Each row is a point on a landscape with many valleys, with its height.
From any point a ball rolls to the lowest of the 3 points nearest to it. It stops when none of these is lower. Distance is the straight distance between rows; heights are no part of it.
k518 h=743: [-19  50   5 -15   2  -8  25  24  -2 -12 -12]
k382 h=789: [-18  26  41 -20   5  -3   8  12   4  -7   8]
k136 h=765: [-20  12   3 -28   4  30 -26  24 -15  30  -3]
k315 h=508: [  5  -7  -5 -13  -3  27 -38  12   4  27   1]
k409 h=420: [ 10 -24 -16  22   6 -19  18 -13  -9 -13  -2]
k264 h=192: [ -2   7 -12  -6  -1  22 -16  -3   3  20  -4]
k397 h=713: [-10 -17 -57  -3  14  -4  22  10 -22  -1 -11]
k757 h=322: [  0  -1  18   9   0  -9   3 -17  14  -6  11]
k805 h=525: [  9 -22 -53   9  10  -2   4  -8 -22   7 -14]
k870 h=497: [ -8 -13  22 -12 -11  19 -33  23  -4  22   1]
k39 h=281: [ 21 -22  -1  20   9 -23  10 -27  -3 -24   5]
k917 h=597: [-20  17   6 -18  -1  27 -14  14  -3  23  -3]
k956 h=292: [ 35 -11 -24  13  -2  13 -25 -10   3  14 -13]
k56 h=449: [-13   4  13 -13  -5  22 -14   7   2  13  -2]
k866 h=313: [  4  -9  13   2  -6  18 -27   9  12  15  -1]
k983 h=604: [-14  11 -41  -6   4  10  10  -3 -13   9  -5]
k847 h=519: [-12 -13  55 -17  -9  -7 -21  19  -2  -2  24]
k100 h=701: [-21  28 -39 -18   4   8  18   8 -12   5  -5]
k550 h=451: [ 29 -21 -17  27  -3  -4   0 -14  -5  -5  -9]
k68 h=129: [-22  37  18 -25   1  12   8  23  -6  13  -8]
k936 h=502: [-12  -5  43  -9  -5   6 -13   6   7   2  15]
k130 h=365: [ -5   3 -21   2  -3  16  -2 -12   5  12  -6]
k383 h=773: [-18  11  39 -17  -3  10  -5  23  -4  10   6]
k365 h=530: [-14 -12 -26   5   8 -20  37   2  -9 -11  -5]
k818 h=109: [-14 -12  51 -18  -8   2 -25  34  -9   9  14]
k576 h=660: [-18  24 -10  -6  -2   5  12  -2  -2   0  -4]
k385 h=484: [ -2  -4  23   0  -5   6 -10  -4  13   8   7]
k608 h=182: [-10  -2  -9   6   3 -26  35  -9  -4 -22   8]
k720 h=358: [ 22 -18  37   1  -6  -3 -28   1  20   0  12]
k38 h=338: [  4 -10   3  13   2 -25  21 -19   1 -23  12]
k496 h=286: [ 44 -16  21  17   1  -8 -21 -14  17 -11   4]
k779 h=404: [-12   9  11   2   4 -15  22 -15   6 -18  15]
k663 h=217: [ 19 -10  16  13  -5  -8  -9 -14  15  -4  10]
k700 h=498: [  8 -10  -9  13   0  -1   0 -18   4  -3  -1]
k580 h=442: [ 13 -18 -37  14   2  -1   3 -10 -10   1 -11]
k540 h=295: [ 17  -9  30   5   0  -8 -13 -21  18 -15  19]
k484 h=422: [  6  -9  -7  18   2 -12  17 -17   0 -12   1]
k916 h=190: [ 48 -13  -4  25  -6   0 -22  -8   7   2 -12]
k408 h=714: [-22  34 -26 -23   5  16   4   8 -11  10  -7]
k880 h=516: [ -9   4  -6   9  -1  -5  18 -10   4  -8   1]
k436 h=216: [  8  -7  -1  10  -6  16 -19  -7  11  16  -4]
k153 h=624: [-23  44 -14 -27   6  15   8  17  -9  16 -12]
k351 h=574: [-25  43  21 -19   2   3  19  18   1  -1  -5]
k767 h=382: [ -5   3  25  -1   1 -10   4 -17  13 -16  21]
k236 h=412: [ -4 -25 -15   8  13 -31  37  -2  -9 -24   2]
k756 h=247: [ 57 -17   1  28  -5  -6 -22 -10   9  -4  -8]
k85 h=147: [ 42 -18   6  25  -1 -19  -6 -23   4 -23  -2]
k394 h=214: [ 22 -16  14   5  -7  12 -29   6  18  13   0]
k475 h=396: [ -1 -10  39  -2  -2   1 -22   3  13   4  12]
k665 h=744: [-21  45  10 -16  -1 -18  29  17   1 -14  -4]
k455 h=793: [-24  36 -26 -14   0  -7  24  14  -6  -4  -9]
k400 h=543: [  2 -27 -41   8   5  -7  22  -1 -22  -5 -13]
k926 h=175: [-12  -7 -34   7   6  -8  25   0  -9  -5  -7]
k28 h=66: [ 27 -13   3  17  -9   4 -19 -10  11   6  -4]
k778 h=282: [ 15 -15  25   5  -6  10 -26   0  15   8   5]
k523 h=801: [-22  33  12 -10   0 -23  31   5   5 -24   9]
k448 h=579: [-17  -5  30 -18  -8  19 -23  31 -13  19   4]
k758 h=375: [ 29 -20 -38  17   2   7  -7  -9 -12   6 -15]
k551 h=472: [  4  -3 -38   3   2  14  -9 -15  -7  13  -7]
k527 h=303: [-11   1   2   0   7 -32  36  -9   0 -33  12]
k142 h=524: [-20  12 -30  -1  -2   2  19   3  -7  -1  -9]

Where does a ball stop that starts at each point below?
k484 | k608
k665 | k68
k550 | k28
k757 | k28
k455 | k926
k136 | k264

Call two points neighbours if one is among the 3 nearest of the other. Go from one point of each pair to the other, from neighbour to neighbour, staying as low as possible. Name the highest point that can't be avoided.
k926, k264 | k365
k85, k608 | k38
k85, k264 | k756
k264, k28 | k436
